Points on a hilly landscape, in no order, each with its height.
From any point a ball takes the steepest step (drop divided by distance) to one of its 4 nearest points. It stops when none of these is lower. Distance is the straight distance between rows; heights are no part of it.
j_718: [ 76 142  69 154 132  81 138 129 189 144 139 154 142 184 110  81 130 165
 120 109 143 120  53  57  66 135]  height 417
j_529: [141 156 143  84  88 140 107 125 102 149 148 126 129  80 139 141 110 114
 127 136 115 133 157 188 163 117]  height 504
j_572: [ 78 117  99 147 143  91 144 138 160 155 142 137 145 173 126  94 117 170
 127  94 132 126  68  75  60 131]  height 265
j_626: [ 87 150 102 101 126  92 117 126 149 178 150 112 151 124 108 117 105 149
 121 111 148 154  76 108  93 150]  height 297
j_315: [137 108 153 133 129 118 134 131 137 131 138 118 132 122 112 120 127 107
 116 122 102 134 131 139 108 115]  height 257
j_167: [133 176  78  36  74 147 149 112 154 173 168 126 119 118 154 108 125 102
  97 121 139 147 104 177 141 131]  height 495
j_504: [130 108 120 179 177 112 116 117 174 104 101 156 124 152 112 135 132 139
 134 147 142 110 130  89 108 140]  height 60
j_385: [164 134 149  94  97 187 137 102 114 112 140 137 100 106 159 159 119  98
  97 135 117 141 178 188 182 113]  height 460
j_594: [112 186 104  69  80 125 149 109 152 168 158 150 140 111 134 124 120 133
  96 119 143 177  92 150 120 145]  height 511
j_329: [157 150 149  94  76 158 128 106 120 125 137 144 115  79 156 160 134  96
 111 149 125 153 171 199 173 126]  height 523
j_398: [ 62 121 117 198 161  84 117 146 142 120  98 133 148 175 102 121 159 171
 161 161 137 124 109  60  89 135]  height 375
j_321: [200 104 167 110 106 182 121 109  69 112 127 106 105  69 134 134 145  62
 115 122  88 112 198 182 211 120]  height 389
j_756: [144 160 118  93  80 146 157 117 145 137 151 139 129 130 138 124 122 134
 114 114 137 169  83 138 131 127]  height 461
j_27: [178 108 166 126 118 189 140 103  94  89 133 124 115 104 148 142 125  82
 113 116  97 133 187 166 189 103]  height 101
j_783: [119 150 122 152 148 101 106 125 141 129 125 112 134 136 117 113 134 156
 157 132 156 151  88 116 107 156]  height 335
j_905: [149 136 144 127 129 162 119 109 111  80 148 128 118  90 134 166 108 118
 129 149 129 130 178 148 183 130]  height 217
j_616: [ 80 123 114 117 136  85 131 149 143 170 144 118 147 150 107 114 118 148
 118 100 151 141  66  97  66 147]  height 242
j_282: [143  74 154 239 199 106 141 132 119  84  53 169 134 161 110 141 172 151
 154 141 107  98 146  64  89 122]  height 183
j_213: [ 90 177 103  92  99 109 126 121 133 174 166 130 160 116 123 109  94 145
 123 126 147 169  99 130 101 144]  height 463
j_233: [123 108 179 166 168 150 117 147  94  95 131 123 120 129 114 128 142 146
 153 126 121 115 167 127 129 136]  height 304
j_915: [188 108 156  99 106 193 140 103  97 103 132 119 108  93 147 145 122  71
 103 126 114 134 183 174 189 108]  height 262
j_785: [104 107 111 227 191  90 137 133 123  71  79 156 124 170  92 148 150 188
 164 177 140  89 105  32 107 127]  height 459
j_531: [180 121 134  63 102 202 128 113  95 128 136 113 103  85 158 135 117  52
  94 117  91 106 191 194 213 121]  height 466
j_913: [145 118 158 134 111 121 149 123 139 142 144 111 126 138 119 112 127 108
 126 117 110 130 135 139 106 112]  height 102
j_285: [114 115 154 186 174 137 106 146  93  84 101 133 124 141 118 120 163 147
 169 145 110  98 179  91 114 132]  height 449
j_792: [ 64 108  97 179 173  78 115 154 139 131  85 133 148 175  99  95 161 177
 174 144 127 115 100  55  59 133]  height 331
j_968: [142  80 141 188 193 125 116 127 134  87  64 146 124 149 112 124 156 149
 159 122 119 103 143  79 102 125]  height 231
j_812: [ 89 132 121 128 143  92 115 138 143 162 135 115 139 143 120 116 120 157
 142 104 158 151  70  92  90 156]  height 243
j_625: [ 93 114  82 157 162  86 129 151 161 143 122 135 152 181 116  92 121 175
 134 106 138 104  61  54  66 119]  height 434
j_891: [170 143 134  78  77 177 129  89 116 140 141 140 107  87 171 160 124  94
 112 145 124 145 170 224 176 136]  height 474
j_455: [170 124 136  89  89 186 140  91 120 130 144 138 101 103 171 161 131  76
  89 135 116 144 172 199 185 121]  height 450
j_439: [139 157 111 143 136 108 123 115 154 112 132 138 121 147 118 109 123 146
 148 136 141 142 109 116 112 127]  height 164
j_991: [148 114 161 153 153 157 115 116  96  86 131 122  99  94 125 155 128 124
 133 137 133 132 173 141 168 146]  height 86
j_985: [124 133 150  99 122 166 118 114 104 102 145 138 115  80 133 156 112 134
 115 153 124 126 174 160 158 138]  height 314
j_867: [172 113 145  80 100 201 142  99 120 129 125 128  97 100 164 159 127  66
  81 123 108 129 180 192 202 114]  height 404
j_149: [136  89 131 228 184  91 142 128 129  73  67 163 130 173 103 158 157 182
 170 155 121  93 123  34  99 115]  height 413
j_372: [124  90 135 201 182  99 139 125 141  99  73 156 126 167 115 150 147 156
 143 127 128 105 114  57 104 133]  height 253
j_399: [153 125 143 115 104 120 139 127 133 133 147 107 107 127 121 116 125 113
 129 125 107 141 120 146 121 104]  height 278
j_250: [127 116 128 195 152 107 126 127 169 111 104 143 123 157 110 134 142 140
 132 164 150 126 113  89 110 150]  height 112
j_796: [135 147 121  49  55 130 130 147 105 173 163 114 147  93 148 140  92  85
  99 101 126 124 127 186 168 111]  height 464
j_316: [128 153 140  95  99 138 121 115 102 115 158 133 137  79 141 152 116 123
 112 150 118 145 172 165 155 128]  height 465
j_243: [180 161 136  54  62 168 126 114 109 165 148 140 125  65 177 147 127  96
 126 116 138 135 157 233 189 131]  height 494
j_662: [161 162 131  44  56 155 130 136 118 184 144 134 141  77 162 153 110  94
 104  87 135 146 136 224 181 122]  height 535
j_761: [ 88 140 110 119 148  96 103 134 141 160 133 122 140 136 105 111 112 163
 135 116 153 151  79  93 102 152]  height 268
j_927: [125 143 130 172 142  97 113 118 167 118 119 131 113 154 113 119 144 159
 147 155 151 143  98 103 108 146]  height 215
j_863: [147 138 120  80 103 116 110 130 119 140 140  97 117  84 120 119 116  99
 122 132 108 125 144 173 148 111]  height 376
j_386: [141 124 148 112 116 118 125 125 133 143 146 101 113 111 123 123 136  99
 114 131 100 140 133 147 122 110]  height 290
j_462: [ 99 119  67 166 156  73 124 138 167 137 101 150 141 184 101  87 140 187
 139 107 138 124  55  55  63 128]  height 641
j_758: [146 159 126  36  61 152 132 135 122 202 156 128 143  81 160 152  95  68
  90  89 139 133 133 236 181 130]  height 587
j_400: [152 138 146 106 107 187 139 107 107  91 143 134 116 104 159 158 113 103
 109 143 124 140 175 162 182 105]  height 355
j_118: [144 159 113  23  50 133 151 135 133 223 171 109 143  92 161 132 106  51
  85  95 156 132 131 224 189 125]  height 566
j_267: [ 94 109 129 220 176 102 142 149 136  84  80 154 137 172 101 150 152 177
 148 160 141  94 108  42 110 139]  height 396
j_689: [142 155 118 128 101 131 150 119 146 105 143 122 130 136 134 112 112 133
 140 120 131 148  99 123 114 113]  height 525
j_443: [126 169  87  30  61 122 150 128 124 167 175 109 132 121 160 125  99  77
  96 112 136 122 118 181 159 109]  height 402
j_248: [128 108 164 123 133 132 112 141 114 127 140 109 119 102 118 145 128 114
 111 137 103 134 147 151 118 139]  height 184
j_526: [ 79 117 114 159 150  88 137 150 129 151 119 118 148 170 121 116 138 169
 149 101 140 135  80  79  75 144]  height 177
j_964: [131 119 159 139 148 153 111 132 112  96 136 119 107 100 122 150 127 128
 131 126 131 123 169 139 144 152]  height 210
j_544: [110 112 127 203 161 102 133 133 160 106  98 155 128 174 102 152 150 152
 133 154 153 115 105  72 104 152]  height 165
j_984: [174 116 144  80 100 192 105 128  56 115 144 113 126  57 157 139 119  68
 107 117  94  92 211 207 213 113]  height 522
j_559: [129 119 141 153 158 124 125 119 160 110 135 129 125 141 119 113 111 131
 131 136 108 119 150 112 105 100]  height 145
j_722: [118 166 121 125 122 113 121 135 144 120 143 130 136 127 124 112 118 159
 155 128 163 157  88 108 120 142]  height 468
j_87: [119 108 177 128 152 142 121 130 115 119 135 111 120 106 116 149 132 124
 115 124 109 118 156 138 121 148]  height 249
j_821: [152 105 170 168 154 146 121 107  92  68 133 124  97 114 121 147 132 125
 147 143 142 132 169 131 158 148]  height 255
j_877: [140 135 109  63  85 134 138 129 121 145 150 100 126 107 127 110 109  94
 118 115 127 133 116 156 153 109]  height 438
j_33: [129  96 152 174 182 147 112 145 110  97 100 135 134 152 117 109 140 139
 153 124 107  98 160  95 113 123]  height 337
j_116: [101 135 132 165 151  89 110 144 142 138 115 117 136 156 108 122 136 172
 154 132 154 142  94  98  97 147]  height 291
j_461: [ 97 101  74 174 175  70 126 134 155 136  83 134 139 185 111  91 150 188
 153 111 133 110  65  48  48 123]  height 568
j_14: [160 162 146  77  68 154 132 115 101 150 150 140 136  72 158 160 117 104
 123 139 136 140 157 211 167 122]  height 520
j_249: [156 130 120  98  89 134 146 118 130 140 139 100 107 123 132 111 122 114
 120 104 123 152 105 152 136 107]  height 358
j_43: [ 70 128 111 177 159  78 119 155 132 143 101 124 150 181 109 114 158 178
 157 150 136 122 106  58  70 131]  height 458
j_84: [ 71 116 107 217 184  98 120 156 135  92  83 138 141 165  92 141 161 174
 160 172 133 109 106  28  99 130]  height 299
j_920: [136 155 101  60  82 153 156 110 148 156 152 127 114 126 146 122 109 112
  92 105 131 157  90 166 143 142]  height 505
j_341: [123 103 180 185 165 153 120 137  89  73 124 121 125 145 125 135 159 149
 160 144 136 103 174 112 129 140]  height 514
j_226: [131 167  85  29  63 150 154 131 121 168 163 120 129 128 165 117 101  82
  87 110 138 131 122 168 167 107]  height 429
j_336: [ 88 122 126 146 146  91 132 149 139 167 136 110 147 163 116 116 129 167
 144 105 142 138  70  86  71 146]  height 220
j_636: [140 126 159 103 128 127 111 130 121 137 140 106 116  92 119 127 124 106
 113 139 109 133 158 155 130 133]  height 272
j_551: [180 152 124  51  74 181 136  98 116 149 143 128 101  92 185 141 120  72
 113 137 124 126 176 230 178 122]  height 485
j_69: [178 132 125  60  89 196 118 109 107 124 147 119 104 101 173 136 109  45
  93 133 111 109 189 215 207 116]  height 483
j_251: [ 59 112 119 206 171  91 114 156 137 105  91 141 138 172  96 135 153 179
 154 182 141 102 108  41  97 135]  height 133
j_467: [ 83  97  74 179 180  64 122 150 149 138  80 134 134 175  98  99 164 184
 161 136 131 106  80  55  40 119]  height 372
j_122: [156 140 157 103  98 167 132 107 101 104 148 148 128  94 155 159 118 107
 101 147 116 149 168 168 179 116]  height 473
j_369: [123  97 147 146 143 129 133 135 137 118 137 120 130 139 123 119 125 125
 111 127  99 126 151 126 113 125]  height 218
j_203: [151  75 154 215 201 115 132 126 124  93  56 153 121 168 106 131 165 153
 151 128 110 106 137  54  87 119]  height 330
j_708: [145 154 129  75  74 129 126 140  98 156 151 116 143  83 143 142 105 106
 129 115 125 124 142 191 160 115]  height 590
j_773: [ 93 126  66 185 163  80 129 135 180 131 101 164 141 170  86 102 155 192
 130 112 158 124  26  38  72 143]  height 675
j_40: [137 176  97  26  50 131 162 116 129 190 184 118 138 129 183 127 112  61
  89 108 143 133 126 206 170 112]  height 480
j_748: [144  94 133 175 186 119 115 129 151  93  87 150 124 148 111 133 130 145
 132 130 125 111 114  77 112 137]  height 95
j_828: [173 129 159 154 150 158 115 100  98  78 132 123 106  98 140 150 121 114
 147 148 135 127 178 142 180 138]  height 180
j_20: [106 108 178 149 159 149 114 151 114 108 123 119 131 122 118 129 131 129
 134 127 109 120 156 122 122 133]  height 158
j_453: [133  96 147 185 186 136 107 147 114  86  78 133 117 138 113 110 154 141
 163 129 114  91 160  89 108 119]  height 359
j_540: [ 91 171  95 109 109 110 121 135 139 158 149 121 153 115 117 118 100 157
 127 121 150 167  95 114 113 141]  height 388
j_119: [ 95 127 101 102 133  83 123 129 149 188 157 110 147 129 115 106 107 142
 119 102 145 150  77 103  74 151]  height 267
j_776: [143 110 125 165 170 114 135 123 170  98 117 148 129 156 113 116 108 137
 119 135 121 110 127  99 109 124]  height 94
j_498: [138 147  99  36  68 129 144 135 122 163 163 108 149 103 162 123  89  79
 110 108 119 130 127 174 165 111]  height 200
j_70: [190 111 160  84 109 194 115 122  81 114 128 109 111  75 156 131 125  59
 106 120  88  99 200 190 208 111]  height 508
j_782: [111 107 163 170 174 140 112 159 105  94 113 123 129 141 113 126 143 146
 150 128 116 107 164 104 115 122]  height 276
j_753: [ 85 133 134 186 154  86 118 149 133 138 105 119 150 174 112 121 147 170
 165 141 146 137 105  86  92 147]  height 381
j_751: [137 134 131 151 128 112 145 111 148 116 140 137 139 139 131 113 120 134
 133 130 133 139 110 123 114 107]  height 418
j_133: [149 157 123 109  90 141 152 113 148 132 146 118 118 135 126 121 113 125
 117 107 136 146  93 143 131 120]  height 415
j_484: [ 65 100  94 189 185  84 114 153 139 127  72 128 136 169  99 104 165 171
 165 158 122 114  96  51  56 140]  height 96
j_866: [ 68 120 107 167 160  85 123 157 130 145 111 127 161 181 115  99 148 178
 155 123 140 125  84  62  67 129]  height 153
j_423: [147 135  96  48  88 141 147 133 134 153 154 103 111 114 134 111 102 101
 106 107 121 132 105 164 147 109]  height 443

For each start below, name the point where the ball stops.
j_540 -> j_866
j_213 -> j_866
j_891 -> j_27
j_594 -> j_913
j_773 -> j_866
j_761 -> j_866
j_551 -> j_27
